Each row is a point on a landscape with many peaks, with its height.
A climber steps from a point to the highest of its 6 nearest points, and stops where none of them is higher. Distance is the straight distance between rows; heights are no part of it.
rata: [111  91  84 129 162 146 138 121  75 134 128 110 144 146  81 148  85 162
 122 154]  height 816
vifas: [116 156 113  95  67 152 121 117 182 113 117 114 144 141 134 104 154 124
 183 119]  height 717
noned: [118  98 157 136 145 128  92 132 115 148 123 151 121 130 124 141 100 135
  73 127]  height 287
lom: [143 139 144 116 117 106 109 127 171 140 123 155  92 132 141 131 146 139
 130 109]  height 160
Kuv: [111 134  84 116  97 166 151 123 107  95 140 101 191 150  96 107 151 105
 169 141]  height 288
Kevi: [125 156 142  91 111 108  91 140 164 135 130 150  80  95 148 110 129 112
 144  93]  height 57
luni: [155 106 147 133 144  67 122 159 149 121 142 144  88  58 187 144 129 116
  34 110]  height 523
kub: [126 156 142 146 114 123 123 118 125 140 128 144  85 171 109 141 109 141
 164 146]  height 331
Zosi: [ 91  76 136 115 126 152 112 144  79 127 128 125 137 108 118 115  76 159
 135 133]  height 483
toran: [102 133  55 165 140 179 180 130  73  75 125  82 164 160  54 150 121 168
 161 148]  height 244
Vil: [157 169 140 165 136  98 142  96 175 171 122 141 128 161 115 162 165 138
 121 137]  height 178
sed: [105 118 106  96 118 155 125 126  98 104 126 117 147 109 134  96 100 126
 161 117]  height 415
Pazu: [137  77 104  95 131 113 133 133 110 135 121 100 159 107 160  98 138 118
 113 127]  height 129
gir: [ 96 103  89 127 128 166 133 128  73 117 101  98 151 135  91 116 109 176
 129 146]  height 579
laga: [138 117  79 174 155 149 159 106  84 110 130 101 159 162  72 139 118 157
 123 155]  height 529
Gav: [147 158 128 152 120 140 168  95 120 110 143 108 170 190 109 143 162 108
 158 147]  height 93
Sifu: [132 127 125 124 115 142 143 126  94 112 122  96 153 140 119 122 137 117
 148 147]  height 413
lenat: [ 90  94 147  99 122 131 112 132  98 126 117 125 110  88 154 110  61 118
 140 122]  height 325
bubeb: [154 154 157 123 118  81 112 133 192 162 123 148 122  97 160 116 187 131
 108 101]  height 439
Vako: [115 120 113  84  76 144 115 155 195 143  78 156 105 103 130 103 133 160
 146 105]  height 307
pekif: [109  98 153 101 106 106 118 145 129 143 103 155  99 107 142 108 113 143
 114 147]  height 192
vuvo: [137 117 173  96 111  68 100 177 184 120 140 172  52  71 165 113 144 125
  63  90]  height 347
zomap: [158 128 162 110 141  69 127 146 167 123 156 151 109  59 190 127 151 111
  46  99]  height 555
pasut: [149 183 142 158 114 124 143  84 187 141 114 117 132 182  78 149 162 134
 173 149]  height 282
nad: [109 140  98 130  91 155 138 111 128 106 119 105 158 146 110 119 144 121
 165 154]  height 357
Bis: [127 111 134 161 175 111 145 130 104 157 129 139 131 141 126 157 105 141
  70 151]  height 207
dife: [102 142  89 115  97 170 134 124  91  99 142 116 141 160  93 106 109 133
 174 128]  height 447
Vig: [152 158 156 161 156 117 145 107 135 131 132 135 124 138 137 146 161 111
 134 148]  height 75
bukit: [137 122 124 174 198 138 133 111  62 132 161 111 165 148 126 169  92 108
 117 165]  height 293
Vemar: [142 132 151 100 129 128 122 141 125 129 143 152  93  72 159  97 116 103
 126  95]  height 127
vagu: [141 128 150 154 183 110 131  99  71 125 170 130 113 141 152 168  90  90
 117 168]  height 71
Veloz: [120 128 131 115  73 130 124 130 174 148  94 132 106 145 130 110 157 157
 154 128]  height 619
sab: [141 118 144 157 126 115 131 118 145 171  83 142 125 157 111 126 137 153
  97 148]  height 245
daz: [155 148 166 103 108  80 104 140 198 119 156 166  52  75 176 110 115 112
 110  66]  height 52
lisos: [138 136 160 125 166 114 105 114  78 103 161 126 127  85 162 134  91  56
 136 135]  height 162
dis: [108  79 133 125 150 133  94 143  90 140 124 146 122  89 143 134  68 127
  74 127]  height 378
gor: [154 123 119 122 104 102 122 141 209 167  98 110 173 133 157 115 200 161
 130 106]  height 209
tipe: [140 142 177 161 166 103 116 108  91 142 147 137 108 143 130 164 119 115
  80 153]  height 118
Mig: [ 95 148   4 148 138 216 160 145  89  76 149  70 150 149  26 126  94 185
 163 146]  height 186
kome: [116 134 123 101  80 140 109 126 143 118 125 116 127 122 132 101 121  97
 181 130]  height 417
kanem: [130 124 106 168 175 151 160 104  77 128 162 108 153 170  98 175 100 115
 156 155]  height 376
kun: [128 167 135 122  91 137 110 106 192 139 102 140 117 152 101 123 146 115
 189 124]  height 408
Feb: [128 123 112 137 110 141 154 119 111  97 132 106 197 152 117 124 158 124
 144 144]  height 212
soso: [105  75 103  85 146 128 113 149 103 132 104 115 149  89 158  99 109 134
 111 130]  height 135
buta: [145 124 134 106 140  93 125 119 121 132 134 119 135 117 159 116 151  97
  87 110]  height 188
virir: [106  96 112  97  97 130 133 138 130 131  95 136 127 111 122  83 126 153
 130 106]  height 197
sori: [156 117 144 110 120  80 143 147 180 153 123 144 128  88 170 131 170 144
  73 113]  height 578
zasun: [170 141 152 109 100 118 134 126 208 176  96 136 162 131 150 144 210 149
 125 110]  height 289
favak: [157 148 164 121 155  85 121 137 147 123 150 151 102  76 186 130 149  91
  75  98]  height 419
Dirov: [117 135 178 129 125 125 121 155 147 141 117 155  62 136 141 147 109 122
 117 115]  height 78
tori: [137 128 124 152 130 119 154 115 134 140 120 147 146 167 112 141 155 135
 121 125]  height 265
Lako: [109 142 122 142 123 153 132 120 107 145 117 119 105 141 112 126  89 130
 146 141]  height 440
kedo: [155 124 147 129 134  49  89 169 203 134 140 149  72  76 172 133 179 124
  55  97]  height 574
Fub: [129 125 100 131 114 159 157 127 106 107 116 111 168 156  86 103 132 156
 135 144]  height 354
Biv: [115 112 102 157 166 165 113 148  75 120 161 142 132 132 113 149  58 150
 140 155]  height 581
tafu: [135 149 136 148 104 126 136 114 135 140  89 110 132 179 110 134 173 123
 150 130]  height 143
tozut: [135 156 179 154 142 104 127 111 144 140 154 156  76 165 133 146 113 107
 127 140]  height 213
kesu: [151 170 187 128 146  89 116 116 166 124 163 170  70 115 165 134 157 105
 101  92]  height 72
savop: [138 161 193 135 156  81 108 140 154 134 132 178  83 124 152 151 139 127
  72 118]  height 171
gupop: [123 101 161 116 157 117 109 140  93 133 142 137 141  82 177 130  78 121
  86 135]  height 322
dobe: [105 122 122 128 145 152 108 130  82 109 163 107 129 125 143 134  67 119
 164 134]  height 452
meki: [101 103 122 101 147 145  98 119  68  99 157 123 138  83 142 115  72  97
 172 129]  height 349
Vad: [126 139 108 145 134 134 155 119 110 123 121 118 148 155  87 145 113 120
 142 158]  height 316
pufuz: [123 147 165 141 151 114 117 125 109 120 153 146 102 127 137 162 105 101
 115 151]  height 126
Gan: [ 94 142  45 165 129 194 155 132  68  80 165  76 167 172  65 141  93 151
 141 141]  height 360
Ralof: [ 82 100  87 145 154 175 122 141  66 115 124 113 132 118  95 118  82 166
 147 142]  height 618
nibe: [ 99 130  51 127 100 181 165 130 106 120 111 107 128 175  52 115  99 177
 176 135]  height 108
refut: [140 139 154 107 136 123 140 106 125 128 152 116 135 105 148 113 138  95
 137 120]  height 56
fesep: [125  75 136 104 133 108 128 164 150 147 115 135 106  64 171 104 118 133
  86  91]  height 239
vis: [133  98 146 109 123 105 109 166 133 149 118 151 107  96 153  97 112 137
 107 115]  height 260
bemif: [117 143 116 129  99 167 156 117 166 150  75 131 146 169  85 117 128 169
 152 143]  height 235
Puni: [111 127 165 128 131 137 110 126 127 130 150 134  62 136 138 129 103 104
 144 138]  height 262
Tevur: [149 137 184 114 133  93  98 150 175 127 159 173  77  75 172 131 136 110
  81  81]  height 290
fufol: [ 80 117  86 149 129 166 135 138  67  86 141  99 167 154  82 143  82 128
 171 173]  height 480
boru: [125 101 140  99 119 125 124 141 130 136 134 131 127  84 157 122 137 128
 121 117]  height 243
kod: [136 115 102 120 101 135 142 119 130 135 101 110 174 139 129  90 177 126
 130 125]  height 20
fis: [160 150 125 133  96 135 127 122 165 144 105 127 132 151 128 130 162 113
 164 107]  height 228
ruv: [110 119  93 158 158 157 134 102  67  89 157  87 149 138 117 137  99 123
 164 137]  height 423
Sikap: [141 114 165 123 170  77 105 153 135 140 124 165  85 110 149 150 117 136
  57 136]  height 464
noku: [166 131 154 106 113  58 120 149 236 165 125 158 102  74 162 130 168 139
 104  73]  height 478
Dek: [142 116 167 137 156 127 109 128 108 148 124 142 109 122 153 136 115 114
 100 124]  height 174
potan: [ 91 105  75 111 133 185 126 130  83  95 130  99 180 119 124 108 112 151
 147 136]  height 326
fimu: [133 128 120 123 139 144 128 127  73 111 178 107 176 132 143 130 123  83
 153 132]  height 215
zatun: [126 118 113 161 172 152 122 118  66 105 155 104 129 162 107 160  54 122
 154 151]  height 568
Zal: [126 148 153  91 115 122  99 127 192 141 116 141  99  90 148 128 140 104
 134  87]  height 170
ket: [110 157  97 141  92 176 146 112 130 113 132 121 122 191  57 131 121 140
 192 156]  height 261
moru: [109 112 109 122 106 151 128 113 104 119 117 123 141 144 108 108 123 132
 153 131]  height 688
Pabab: [161 119 158 148 167 102 129 120 128 165 127 138 104 155 135 146 135 126
  70 137]  height 305
bapi: [127 161 128 140  96 143 121 115 166 126 113 130 156 148 119 114 173  98
 171 110]  height 241
gadi: [121 129  92  78  68 145 129 145 146 123  92 119 164 133 124  94 176 152
 168 118]  height 242
pas: [152 150 169 141 147  77 117 154 175 154 124 159  92  99 154 142 176 139
  36 104]  height 636
patek: [112 112  84 133 143 166 150 150  76 103 135 106 199 150 113 109 139 115
 142 126]  height 793
Fere: [123 111 124 106  90 118 130 162 160 148  97 133 118  87 161 125 165 138
 123 103]  height 416
mafo: [156 153 124 142 123 112 148 100 154 110 128 114 165 138 147 136 172  87
 148 112]  height 14
kor: [156 158  90 161 119 152 173  86 141 126 133  95 156 180  57 142 147 133
 161 167]  height 185
vakab: [148 161 161 131 116 102 117  90 168 128 110 130 128 141 159 144 179 115
 150 131]  height 15
Supo: [132 110 108 145 148 133 164 111 116 133  89 126 151 174  77 146 158 179
 115 146]  height 366

Call two points neighbours if one is among the 6 nearest of the other. Go from one point of each pair to the other, from neighbour to neighbour, staying as high as possible. Name the lowest point that can't be avoided.
moru, patek | Sifu
moru, rata | gir
vifas, moru | kome

Where does a climber stop that starts at each point below?
lisos | rata
Vig | rata
gupop | rata
